Each scene shows the same named points in several views. A view is turned or mirrored, and shifted as a whole, has a little noise and may leave points out.

Scene 1
View 1
Q956: 9  -2  -7  -4  3  -1  -2  -8  -10  1  12  -8  20  14  10  33  -17  -10  -17  -7  -7  7  -35  -28  -17  -6  -22  16  8  5  8  -4  3
Q857: 12  -4  -10  0  3  -5  0  -10  -1  6  13  -15  25  13  3  27  -20  -8  -17  -23  -2  10  -34  -35  -15  -6  -17  23  9  4  9  0  -9
Q941: -7  7  -1  -3  0  -11  1  -6  -9  16  18  4  34  14  29  32  -26  -20  -19  -6  -3  9  -35  -30  -24  -16  -30  19  25  3  3  -3  6
Q460: 20  -4  -19  -12  5  4  0  -13  -19  -22  10  -6  11  25  -17  31  4  3  -14  20  -8  6  -23  -21  -6  5  -39  -12  -18  10  1  -8  17
Q245: 23  -13  -19  -17  4  -20  7  -13  10  9  9  -24  40  11  -3  21  -17  6  -20  -25  3  13  -29  -43  -7  -13  -22  14  2  10  -2  6  -8
Q506: 1  5  -13  -14  -1  -18  2  -4  -6  16  12  5  43  16  23  24  -20  -7  -25  -3  -2  9  -29  -34  -18  -17  -39  3  15  3  -9  -4  9
Q652: 14  -3  -7  4  4  17  -5  -12  -19  -19  15  -12  1  22  -9  41  -8  -9  -10  11  -11  3  -31  -21  -16  9  -18  11  -8  5  18  -7  7
Q275: 29  -14  -24  -18  9  -10  3  -16  4  -5  6  -22  25  19  -18  23  -7  13  -17  -11  -1  10  -24  -36  -4  -1  -24  1  -15  11  0  0  -2
Q164: -7  6  8  11  -2  -16  1  -3  6  33  22  -13  37  -1  40  33  -48  -25  -20  -51  -2  12  -45  -42  -31  -22  1  53  42  -1  18  7  -20
Q230: 9  -3  -3  5  1  0  -4  -8  -7  3  18  -14  17  14  11  35  -20  -12  -14  -17  -6  9  -36  -31  -21  -6  -13  25  11  5  14  1  -6
Q950: 4  6  12  35  -1  52  -16  -5  -42  -36  23  -12  -34  23  -5  61  -10  -38  4  20  -23  -4  -41  -2  -28  28  2  26  -5  2  47  -12  7
Q551: -7  6  -2  -9  -3  -33  9  -5  13  44  18  -2  60  1  45  20  -43  -17  -30  -43  1  14  -40  -48  -27  -34  -21  36  45  1  -1  8  -13
View 2
Q950: 0  48  6  -36  -76  -13  -16  31  19  6  -13  44  1  4  -30  39  35  -28  3  24  43  -8  -5  -6  -3  0  -17  -37  49  8  28  22  33
Q460: 2  -6  14  -2  -36  -40  -37  9  5  -5  0  4  -3  5  -2  0  -5  -23  -3  -1  -20  5  -12  9  15  7  -3  -24  16  14  1  -17  10
Q245: 13  -22  2  21  -7  -27  -13  -28  23  -23  32  6  17  7  -5  -11  -19  5  1  25  -34  19  -4  7  7  17  -1  -18  12  7  -13  -10  -15
Q956: 10  -5  10  8  -19  -20  -8  -10  25  -18  22  13  13  8  -10  7  0  -7  -5  18  -10  12  -4  3  -1  16  -3  -31  22  5  2  2  3
Q551: 21  -21  11  42  29  3  28  -50  46  -50  50  9  29  12  -11  -6  2  14  -19  32  -17  39  2  -4  -25  34  5  -45  22  1  -2  20  -11
Q857: 10  -7  2  9  -16  -15  -2  -22  25  -18  30  16  17  8  -11  -1  -5  1  2  31  -13  16  -4  4  -1  17  -4  -26  23  5  -5  3  -7
Q275: 10  -17  3  9  -23  -34  -24  -13  15  -11  22  9  12  2  -5  -8  -16  -5  7  17  -32  8  -8  9  15  12  -5  -13  6  12  -14  -20  -11
Q941: 13  -8  19  21  3  -13  4  -22  31  -30  26  10  12  13  -7  7  11  -9  -19  18  -8  27  -4  -3  -16  22  -1  -43  26  7  12  11  6
Q230: 10  1  2  6  -19  -14  -1  -15  28  -20  25  22  17  6  -15  5  3  -3  -1  31  -4  13  -1  -1  -3  19  -5  -27  28  4  3  8  -1
Q164: 17  3  -6  16  -3  9  27  -37  46  -35  47  31  33  10  -19  11  10  13  -6  52  9  23  5  -8  -18  24  -5  -35  36  -6  4  29  -7
Q652: 4  2  8  -2  -31  -22  -17  -3  22  -11  11  18  8  7  -11  8  4  -12  0  18  -4  7  -5  2  5  11  -5  -27  28  9  6  0  6
Q506: 14  -18  22  25  8  -25  -5  -16  25  -30  23  1  12  13  -2  -5  2  -10  -19  5  -23  28  -3  4  -6  23  2  -39  18  9  3  1  5
View 3
Q857: 12  -24  6  -5  -3  4  -17  -19  -9  -5  7  3  -23  10  7  -11  17  -9  -6  23  0  5  -6  -7  14  3  -7  -11  -4  -33  15  21  -22
Q551: -2  -10  20  35  -3  40  -2  -41  -3  -30  8  1  -28  38  32  -9  24  -6  7  27  -3  31  -41  -30  -14  20  -18  -15  -10  -40  9  35  -10
Q506: 8  -9  10  0  -7  9  -4  -15  -7  -13  15  0  -22  23  22  0  17  -3  -9  21  -4  17  -22  -11  4  2  -7  -9  0  -40  4  34  -28
Q164: 2  -25  19  39  22  25  -20  -49  -6  -21  1  -5  -31  22  -6  -19  20  -17  11  34  -2  0  -13  -32  -3  23  -19  -16  -8  -32  25  3  -2
Q275: 16  -23  -3  -34  -22  -4  -16  -2  -10  7  4  12  -18  1  15  -3  10  -10  -17  13  -6  14  4  10  24  -8  -3  -4  3  -33  9  38  -32
Q941: 11  -4  13  10  10  3  -2  -17  -6  -19  22  -8  -25  26  12  -3  15  -4  -7  31  -3  7  -29  -23  3  7  -7  -7  3  -44  4  14  -29
Q460: 27  -11  -5  -44  -4  -32  -9  17  -12  5  26  -1  -15  1  2  1  2  -3  -25  22  -2  -3  5  12  31  -17  6  -1  10  -42  2  21  -46
Q956: 17  -15  4  -9  6  -5  -10  -11  -8  -7  16  -1  -19  13  2  -6  11  -9  -10  27  -1  -1  -9  -10  16  1  -5  -5  2  -38  10  16  -28
Q652: 20  -15  2  -14  11  -14  -12  -5  -10  0  19  -6  -20  6  -7  -4  4  -12  -13  31  -1  -6  -3  -6  23  -4  1  -6  7  -41  12  7  -33
Q230: 13  -21  7  0  7  0  -15  -22  -11  -5  10  -2  -24  8  -1  -9  13  -12  -6  27  -4  -1  -5  -16  14  7  -9  -10  1  -35  17  12  -22
Q245: 7  -22  3  -15  -23  11  -16  -15  -7  -1  5  15  -19  8  23  -4  18  -10  -12  12  -4  24  -7  6  16  0  -10  -10  -4  -31  10  41  -26
View 4
Q506: -13  -6  12  -13  11  12  34  18  18  13  17  -9  19  18  11  -6  -1  -8  -1  4  -19  7  45  -10  -8  9  -3  14  -24  -17  8  -3  -15
Q551: -5  29  10  -38  36  46  34  24  51  5  30  7  16  -5  24  -8  0  -24  -16  14  0  12  48  -2  14  -5  22  19  -29  -2  -4  -7  -12
Q950: -10  -40  4  28  -17  -5  -12  -3  -11  2  6  9  -12  14  8  -6  21  10  -40  -16  11  -2  -38  -69  -67  -12  -18  15  -15  8  44  35  26
Q941: -8  -1  8  -13  12  21  28  18  28  7  18  -5  14  12  15  -7  0  -13  -17  3  -4  10  34  -22  -10  1  2  16  -24  -8  13  3  -8
Q857: -13  -6  13  -9  25  4  15  11  12  6  21  11  9  0  13  -2  12  -5  -1  3  -4  -5  19  -8  -13  0  4  18  -12  -3  2  4  6
Q460: -18  -35  13  15  -2  -28  21  11  -14  15  9  -10  15  24  -3  -2  15  14  17  -6  -27  -7  19  -17  -30  15  -22  11  -7  -19  12  4  2
Q652: -16  -19  8  6  5  -4  15  8  1  11  14  2  7  13  9  -3  14  3  -10  -2  -8  -3  10  -26  -31  4  -8  18  -16  -10  18  11  4
Q230: -10  -7  9  -5  19  9  15  8  16  7  19  10  6  2  13  -4  12  -5  -12  3  0  -2  10  -20  -21  -2  3  18  -11  -1  9  9  4
Q245: -16  -3  16  -9  30  -7  23  15  7  12  19  12  15  -1  10  -3  13  0  21  8  -19  -9  36  13  -1  8  6  20  -8  -12  -8  -4  3
Q164: -2  16  9  -27  30  39  8  10  42  2  27  27  -2  -16  27  -4  8  -22  -33  8  16  2  12  -24  -7  -18  20  23  -22  16  9  14  8
View 5
Q941: -32  -26  3  55  6  -3  34  0  -2  22  -6  -18  0  9  6  -23  -7  3  -26  21  -10  15  -23  -14  3  -32  -34  12  -23  -19  -3  6  32
Q460: -4  5  28  29  1  1  22  -18  -7  20  33  -6  5  11  -5  -16  34  -12  30  45  -9  -8  4  7  7  6  -15  15  12  -4  -10  12  3
Q164: -35  -40  14  38  -1  0  19  20  18  12  -7  -33  -20  24  14  -6  -33  24  -37  10  -12  3  -43  17  -12  -42  -37  21  -29  -3  8  -5  18
Q551: -52  -51  -10  64  3  7  21  31  -2  13  -35  -14  -10  21  27  -13  -8  11  -18  21  4  11  -34  7  -6  -55  -43  12  -43  -10  1  -4  28
Q652: -11  -6  24  27  -3  -2  22  -11  6  19  26  -14  -3  13  -3  -12  8  4  4  28  -14  -3  -14  9  0  -8  -21  18  2  -4  -4  6  10
Q857: -24  -23  17  33  2  5  15  10  6  11  8  -12  -9  21  9  -6  7  6  4  30  -8  -5  -21  22  -5  -24  -26  17  -11  1  -1  1  5
Q275: -16  -10  20  32  -1  13  9  5  -3  9  16  -4  -4  19  12  -4  35  -1  39  41  3  -13  -6  27  3  -14  -19  15  2  10  -2  3  -2
Q245: -30  -26  10  43  0  15  10  17  -2  6  -2  -7  -5  25  19  -4  29  4  31  38  5  -8  -11  25  2  -28  -28  13  -16  8  1  -2  2
Q956: -21  -14  18  35  2  3  21  -3  1  16  13  -16  -4  13  5  -14  9  2  2  27  -10  -1  -15  9  -2  -18  -24  14  -8  -3  -5  2  13
Q950: 13  13  57  -2  -1  -18  30  -35  27  23  68  -36  -6  8  -29  -15  -28  14  -32  13  -42  -2  -27  3  -4  14  -17  28  22  -2  -2  13  4
Q230: -23  -18  21  30  -1  1  18  3  8  12  12  -19  -9  17  4  -6  0  10  -6  22  -11  -4  -26  16  -4  -21  -26  18  -10  -1  -2  2  10

Which points are out of place in each view (at most two, in the order of its rows)? Write - if all are in place.
view 1: Q652, Q164
view 2: Q950
view 3: Q506
view 4: -
view 5: Q941

Scene 2
View 1
Q731: -16  -21  75  9  11  -22  -16  21  13  26  -12  -5  12  6  2  -8  33  3  -14  -11  5  1  23  34  -11  11  21  13  -24  -7  -1  35  -7
Q402: -2  -1  37  -3  2  -12  -4  5  0  23  -9  7  -19  5  -13  -18  8  -1  -13  -6  -1  20  -8  -5  0  1  3  -10  -5  -9  -13  -5  14
Q294: -2  6  21  -3  -6  -15  -7  -7  -3  24  -6  16  -27  4  -17  -24  -1  -6  -13  -1  -2  31  -18  -15  -1  -1  -2  -20  -1  -7  -10  -20  25
Q419: -13  6  22  3  -17  -25  -25  -17  -6  31  0  22  -13  5  -14  -33  6  -12  -10  14  -4  45  -21  0  -5  -1  0  -16  -3  0  8  -25  28
Q20: 14  0  29  -11  17  6  19  14  -3  14  -14  1  -42  4  -21  -9  -6  2  -17  -22  -2  11  -16  -32  7  -1  -1  -18  6  -15  -38  -9  19
Q594: 10  -4  38  -6  9  -4  17  10  4  15  -15  4  -39  4  -16  -7  1  2  -22  -18  2  2  -4  -18  3  3  0  -19  -5  -16  -23  2  16
Q486: -5  -13  63  -1  29  -5  -8  30  4  22  -14  -13  8  5  -6  -6  22  4  -4  -23  -1  14  7  13  -8  4  18  15  -7  -5  -27  30  -3
Q136: 9  -9  48  -8  33  9  9  33  -2  16  -16  -13  -13  4  -13  -3  10  6  -10  -30  -2  11  -1  -12  -3  2  11  2  2  -10  -43  18  3
Q497: -1  8  10  -7  -9  -14  -10  -16  -10  24  -1  19  -31  4  -18  -30  -5  -8  -11  6  -6  44  -29  -21  3  -3  -5  -22  5  -5  -9  -34  31
Q922: -2  8  10  -4  -22  -24  -9  -24  -6  25  -3  27  -40  3  -17  -31  -6  -9  -19  12  -4  34  -27  -19  2  -3  -9  -34  1  -7  1  -35  35
Q22: -4  -5  39  -4  8  -11  -8  8  -1  24  -11  4  -13  6  -10  -16  11  -3  -10  -8  -1  25  -10  -2  -4  1  7  -5  -4  -5  -14  0  12
Q7: 5  2  26  -8  9  -5  -1  7  -6  21  -8  5  -26  5  -17  -17  0  -4  -9  -12  -4  26  -16  -19  0  -2  -1  -13  5  -9  -24  -13  19
Q420: 6  -13  56  -3  24  -1  12  28  6  17  -18  -8  -18  6  -13  -1  13  6  -18  -24  3  -3  9  -1  -2  7  9  -2  -7  -12  -30  25  3
Q657: 1  -8  45  -7  23  1  -7  21  -4  23  -9  -7  -3  4  -13  -11  10  -1  -2  -21  -5  29  -7  -4  -5  1  12  4  3  -6  -29  7  8
Q389: -10  -2  32  2  -18  -27  -12  -16  4  28  -6  21  -22  7  -10  -24  8  -5  -19  11  0  24  -9  3  -1  4  1  -19  -12  -7  12  -13  22
Q989: -11  -16  69  0  30  -7  -23  34  2  25  -11  -15  27  6  -4  -9  29  4  4  -19  -3  23  8  22  -16  5  25  26  -8  -1  -23  30  -7
Q93: 7  -1  32  -7  10  -5  4  8  -3  18  -10  4  -27  5  -17  -15  1  0  -14  -15  -2  19  -11  -17  2  0  2  -14  -1  -10  -23  -5  19
Q227: -2  -10  52  1  10  -11  2  15  6  20  -16  1  -18  7  -11  -9  12  3  -20  -16  3  4  7  2  -1  6  9  -6  -11  -12  -15  17  8
View 2
Q22: -13  -7  -6  47  0  1  27  -12  -8  -29  -15  -18  -5  1  2  36  -11  15  10  -8  -7  -1  16  -7  -14  -28  -18  3  14  -6  -11  -6  14
Q136: 5  -4  -8  21  -13  -16  10  -5  -2  -36  -16  2  7  6  -4  48  -22  35  4  -30  3  -9  17  -8  10  -22  -19  -19  6  -8  -19  7  10
Q657: -5  -1  -10  42  -15  -11  16  -8  -5  -30  -20  -11  -5  3  -8  36  -17  27  4  -19  -5  0  21  -16  -8  -22  -18  -11  11  -5  -12  -4  7
Q594: -18  -9  -2  37  9  -1  31  -12  -5  -35  -15  -11  9  1  14  47  -6  6  20  -16  -11  -5  12  2  5  -36  -20  -2  15  -18  -16  3  12
Q402: -17  -8  -6  46  4  2  32  -13  -5  -31  -14  -18  -2  0  8  37  -9  12  12  -7  -12  -3  16  -4  -11  -32  -19  5  15  -10  -13  -3  13
Q419: -32  -9  -3  70  9  12  41  -17  -8  -26  -16  -33  -11  -3  12  24  0  -5  17  8  -21  7  17  -6  -33  -38  -17  18  21  -8  -5  -12  15
Q731: 19  -18  -18  31  1  19  8  0  -14  -34  7  -20  -24  10  -7  36  -44  37  -22  1  29  -29  21  -2  -33  -13  -26  26  8  8  -1  -10  26
Q389: -29  -12  -2  61  18  18  42  -15  -9  -31  -9  -32  -10  -2  18  31  -4  -5  16  7  -13  1  14  2  -27  -42  -18  23  22  -13  -7  -9  19
Q227: -1  -14  -7  30  6  6  21  -8  -6  -35  -7  -10  1  4  7  46  -24  22  2  -13  9  -16  16  3  -6  -27  -24  6  11  -10  -13  1  16
Q989: 17  -3  -20  39  -24  -4  0  -3  -8  -26  -11  -16  -22  7  -21  29  -40  48  -24  -9  19  -13  24  -20  -26  -6  -21  4  8  15  -3  -13  14
Q7: -25  -1  -1  46  -1  -8  33  -13  -3  -31  -23  -15  6  -3  9  39  2  9  22  -17  -19  7  15  -7  -2  -35  -17  -8  15  -13  -15  -1  10
Q93: -20  -4  -2  39  1  -6  31  -14  -3  -32  -20  -11  9  0  10  43  -3  10  18  -20  -14  1  16  -5  3  -35  -19  -9  14  -15  -15  3  10
Q486: 14  -7  -16  30  -17  -4  5  -3  -7  -31  -8  -8  -10  8  -12  39  -33  41  -14  -15  17  -16  20  -11  -14  -11  -21  0  5  4  -10  -4  14
Q20: -21  -4  -1  29  2  -16  33  -10  -1  -35  -24  -2  20  -1  15  52  -2  10  28  -29  -17  2  11  -1  18  -36  -18  -21  13  -22  -24  9  8
Q922: -49  -7  4  68  20  10  57  -22  -5  -28  -24  -30  4  -9  26  30  16  -20  36  -1  -36  14  11  1  -16  -51  -16  11  25  -22  -12  -5  13
View 3
Q20: -6  -8  20  -2  4  -8  -17  -17  -6  36  9  -7  -5  20  23  2  -9  5  -33  18  6  -6  -21  16  -9  15  -8  17  11  4  26  20  40
Q497: -5  5  3  -1  -2  4  10  -21  -36  35  27  3  10  28  24  11  15  -17  -44  -20  -18  30  -11  1  -13  20  4  21  -5  -13  45  19  21
Q731: -1  -8  10  8  -5  -28  12  19  47  -2  31  2  -34  46  6  -9  -13  -29  -7  10  3  -29  -13  -13  -12  -40  22  -38  -25  -10  11  6  -15
Q227: -4  -9  15  -3  1  -18  -4  1  21  18  22  -2  -21  35  17  -5  -10  -15  -24  13  -1  -18  -19  1  -12  -11  5  -10  -7  -4  19  10  16
Q420: -5  -13  21  -5  6  -23  -19  4  36  21  15  -6  -28  34  19  -8  -21  -4  -21  31  8  -34  -24  9  -10  -13  2  -12  2  5  12  14  28
Q657: -9  -3  13  20  -12  -11  6  -5  1  18  11  -5  -16  24  12  2  -10  0  -15  9  13  -7  -8  -3  -5  -5  0  -10  -5  0  18  15  7
Q294: -4  3  5  -4  0  -2  5  -15  -19  29  26  1  4  31  22  4  8  -17  -41  -11  -13  15  -14  0  -14  9  5  11  -4  -12  39  21  19
Q93: -5  -1  14  0  -2  -9  -5  -11  -5  29  16  -4  -6  26  20  4  -4  -4  -33  7  0  0  -16  7  -10  7  -1  8  2  -2  28  20  25
Q136: -9  -9  21  15  -7  -16  -12  -4  16  21  4  -9  -21  23  15  0  -21  11  -14  26  21  -22  -15  6  -5  -6  -5  -7  3  9  10  14  20
Q22: -6  -1  8  8  -4  -11  9  -2  3  20  22  0  -9  32  16  1  -2  -12  -26  0  -1  -1  -12  -4  -8  -5  6  -6  -8  -8  27  15  8
Q922: -1  5  4  -15  5  1  6  -19  -31  35  33  5  12  34  28  5  18  -26  -53  -23  -30  29  -14  1  -19  18  7  24  -8  -19  52  21  28
Q7: -7  0  13  7  -2  -7  0  -14  -13  27  15  -4  -4  25  21  3  -2  -5  -34  1  -1  6  -13  3  -10  9  0  9  0  -3  29  19  22
View 4
Q227: 12  -13  -22  -38  -4  13  0  22  15  17  5  -19  29  -10  20  24  0  9  0  12  23  -16  1  -2  16  -5  -29  12  -3  11  -6  -31  -1
Q420: 5  -15  -16  -39  -2  18  18  24  11  24  -1  -20  25  -15  22  28  13  15  -1  18  22  -19  -3  -14  9  5  -33  9  0  5  -6  -30  -1
Q402: 14  -13  -17  -41  7  8  -21  17  7  3  6  -10  26  -11  15  18  -9  6  9  -2  19  -4  4  6  24  -10  -19  8  -2  17  -13  -36  -4
Q22: 14  -13  -13  -40  5  11  -16  14  13  5  6  -2  17  -9  13  20  -6  7  8  -5  20  -7  4  3  22  -7  -18  9  -3  15  -13  -29  2
Q497: 19  -17  -12  -45  22  4  -55  7  -19  -16  6  -7  27  -12  10  8  -22  1  26  -28  13  12  8  17  44  -21  -10  -2  -4  26  -29  -46  -7
Q922: 24  -17  -26  -49  20  -2  -63  8  -19  -13  10  -15  37  -13  14  7  -30  -1  24  -22  13  10  10  25  46  -29  -17  5  -2  28  -26  -53  -15
Q20: 4  -23  -9  -44  19  17  -6  14  -29  11  -8  -26  35  -24  22  24  13  12  18  -7  9  3  -2  -15  26  -2  -29  -4  2  12  -24  -48  -10
Q989: 8  -8  2  -25  -9  18  20  24  53  12  6  19  -5  3  6  27  8  17  -7  7  30  -27  -1  -9  0  14  -12  13  -7  5  2  -4  22
Q594: 12  -17  -19  -45  10  12  -17  16  -8  9  2  -24  34  -17  21  21  -3  8  13  1  17  -3  2  1  27  -10  -28  4  1  14  -16  -45  -10
Q486: 5  -10  -5  -32  -4  20  20  25  35  16  3  4  8  -5  12  27  10  17  -5  12  24  -23  -3  -9  3  13  -21  10  -4  5  -1  -13  13
Q93: 8  -17  -11  -43  12  12  -16  13  -10  6  1  -15  28  -16  17  21  0  7  14  -7  15  -3  1  -2  25  -6  -23  1  0  16  -23  -42  -4
Q136: -2  -17  6  -34  7  25  21  19  10  16  -6  -4  11  -14  14  31  22  18  6  0  16  -13  -6  -21  8  16  -23  -2  2  5  -15  -22  8
Q7: 11  -18  -7  -43  18  13  -22  13  -14  0  0  -11  26  -15  14  16  -2  8  16  -12  13  2  3  1  27  -7  -18  -2  0  18  -24  -39  -3
Q294: 16  -17  -16  -45  15  6  -41  10  -9  -5  6  -10  29  -13  14  13  -19  3  20  -17  14  4  7  13  37  -17  -16  4  -3  24  -22  -43  -8
Q419: 25  -10  -21  -39  11  -2  -58  9  10  -15  18  3  19  -2  8  6  -34  -2  17  -20  20  2  13  27  39  -24  -8  9  -7  29  -20  -36  -2
Q657: 5  -15  1  -34  8  18  0  17  12  5  0  3  9  -9  10  25  6  13  9  -7  18  -10  -2  -7  16  5  -17  0  -3  10  -15  -23  7
Q389: 24  -13  -31  -43  3  -3  -46  16  12  -4  16  -9  31  -7  15  9  -30  -2  8  -3  23  -6  11  24  36  -23  -17  16  -6  25  -12  -38  -6
View 5
Q420: -24  -8  -31  44  16  25  -1  10  7  -18  3  -8  -4  2  10  5  -22  5  -10  1  -9  22  2  12  -1  33  2  3  -13  -14  7  -15  -13
Q657: -6  -4  -11  38  22  13  -16  1  -3  -15  1  -13  -11  13  7  1  0  17  -12  -3  -25  15  -8  22  1  11  -1  5  -22  -23  0  -7  -20
Q497: 17  -15  9  46  36  7  -45  -1  7  -18  -3  -6  -31  -18  -6  2  19  -3  -8  -17  -18  -30  -33  29  0  -32  10  -12  -26  -39  14  -7  13
Q7: -3  -16  1  43  33  16  -24  7  4  -22  -4  -9  -19  -4  -2  -1  4  7  -9  -7  -14  -5  -20  22  2  -6  4  -7  -21  -29  7  -10  2
Q227: -12  -5  -30  44  14  18  -11  9  10  -11  2  -5  -6  -2  13  14  -18  -3  -8  -7  -10  10  -3  16  -6  19  5  5  -14  -17  15  -10  -8
Q731: -4  8  -50  37  -5  8  -12  2  7  8  11  -8  1  6  34  27  -26  -5  -11  -8  -17  14  6  14  -19  23  1  23  -12  -18  18  -2  -30
Q136: -24  -10  -15  40  24  25  -1  8  1  -23  1  -16  -4  10  5  -6  -11  17  -13  5  -15  29  -5  18  6  30  -1  1  -16  -16  -2  -14  -18
Q922: 17  -20  2  50  33  7  -51  5  14  -18  -3  0  -34  -26  -7  11  11  -15  -5  -23  -8  -43  -33  25  -6  -36  13  -13  -24  -35  24  -9  22
Q486: -12  3  -31  33  7  13  -4  2  -2  -4  6  -14  -2  17  23  9  -14  15  -13  1  -24  31  4  17  -3  29  -6  17  -14  -15  1  -3  -34
Q294: 8  -15  -3  45  29  8  -37  5  11  -15  -1  -4  -26  -14  -1  7  7  -5  -8  -15  -16  -23  -25  25  -2  -19  9  -10  -21  -31  15  -9  6
Q419: 28  -8  -6  39  18  -5  -49  -3  7  -1  2  -4  -29  -15  8  17  12  -7  -7  -22  -23  -32  -26  27  -11  -34  6  3  -23  -37  21  2  -1
Q402: 2  -9  -15  42  20  11  -26  4  8  -12  3  -6  -18  -6  7  9  -4  0  -8  -9  -14  -5  -13  22  -6  -2  6  2  -19  -26  14  -9  -5
Q389: 18  -5  -22  43  13  1  -42  2  15  -1  4  -2  -23  -18  11  22  -6  -16  -7  -21  -12  -27  -18  20  -15  -18  12  2  -19  -31  27  -3  3
Q989: -2  8  -34  28  2  5  -5  -5  -8  7  10  -17  1  27  31  11  -9  21  -16  1  -36  33  5  20  -5  26  -8  28  -16  -20  -1  4  -49
Q93: -7  -14  -5  47  30  20  -21  8  7  -24  -2  -8  -17  -7  -2  1  -1  4  -8  -6  -13  0  -20  20  2  2  6  -7  -20  -25  7  -15  4
Q594: -8  -16  -14  51  28  20  -21  10  10  -22  -2  -4  -17  -11  0  6  -10  -3  -7  -9  -4  -6  -17  17  -2  6  11  -10  -18  -22  13  -15  7
View 6
Q486: -24  -3  1  -4  -12  38  7  4  -48  -2  14  23  9  -7  -4  27  -3  -10  7  7  12  -29  8  -15  18  -4  -13  20  -3  -14  -2  3  29
Q594: -12  14  -14  39  -33  17  -12  14  -13  -15  11  1  16  -12  16  12  -9  -12  -6  29  10  -20  -9  -13  3  -12  -27  8  -7  -6  5  23  -2
Q657: -11  -1  -3  14  -27  23  -4  2  -38  -12  6  10  15  -4  11  20  0  -9  10  18  17  -11  10  -12  18  1  -16  14  -8  -10  4  6  12
Q20: -14  11  -14  54  -39  19  -27  3  -24  -24  11  -9  13  -13  10  14  -5  -10  0  33  16  -15  -5  -28  1  -1  -16  5  -22  -4  5  18  -17
Q389: 2  19  -16  24  -33  7  7  33  9  -11  11  13  23  -8  39  6  -5  -15  -12  25  8  -10  -7  14  10  -22  -47  12  14  -9  9  27  12
Q294: 6  14  -14  38  -41  3  -8  19  -3  -17  8  0  26  -4  41  6  0  -12  -2  32  15  0  -1  2  8  -9  -35  8  -1  -4  10  21  -5
Q136: -24  0  -6  24  -23  33  -14  -5  -47  -14  13  5  11  -12  -6  25  -3  -6  9  20  15  -29  2  -29  10  5  -9  14  -18  -8  -1  7  6
Q497: 16  15  -16  42  -50  -8  -11  17  6  -22  1  -5  30  0  52  4  2  -13  1  37  18  11  1  8  8  -7  -36  6  2  -2  12  23  -10
Q419: 20  12  -12  21  -40  -4  8  28  9  -13  5  12  29  2  54  3  3  -15  -3  28  15  9  2  23  17  -14  -44  12  18  -6  12  20  9
Q731: -27  3  -2  -17  -4  43  28  25  -32  6  18  39  6  -9  -2  22  -9  -12  -8  -1  3  -42  -3  -1  20  -22  -29  26  12  -19  -5  13  47
Q22: -4  7  -8  17  -28  17  0  15  -21  -11  8  13  19  -5  21  16  -3  -11  0  22  14  -11  4  -2  14  -9  -26  13  2  -9  5  15  11
Q227: -22  10  -9  20  -20  31  1  16  -24  -7  15  14  11  -13  3  16  -7  -11  -7  17  8  -32  -8  -13  8  -15  -27  14  -4  -8  -1  18  14
Q420: -31  6  -7  22  -19  39  -6  5  -38  -9  17  13  5  -15  -10  20  -9  -8  -1  16  8  -40  -4  -27  9  -11  -16  15  -14  -10  -4  15  11
Q989: -19  -8  7  -24  -10  38  18  5  -54  1  10  32  11  0  -1  29  1  -8  11  1  12  -26  17  -8  27  -2  -11  23  4  -18  -4  -4  41
Q922: 16  21  -20  49  -51  -10  -10  29  19  -21  7  -5  28  -4  52  -2  -1  -14  -10  39  15  9  -8  12  5  -16  -47  4  6  -2  16  28  -12
Q402: -6  10  -10  27  -31  18  -2  18  -13  -12  11  8  18  -6  22  12  -4  -11  -2  23  13  -14  -2  -2  10  -12  -30  12  0  -8  5  19  9

Which points are out of place in each view (at most two, in the order of its rows)? Write - if all are in place.
view 1: Q594
view 2: Q419
view 3: Q420
view 4: Q136
view 5: Q731
view 6: -
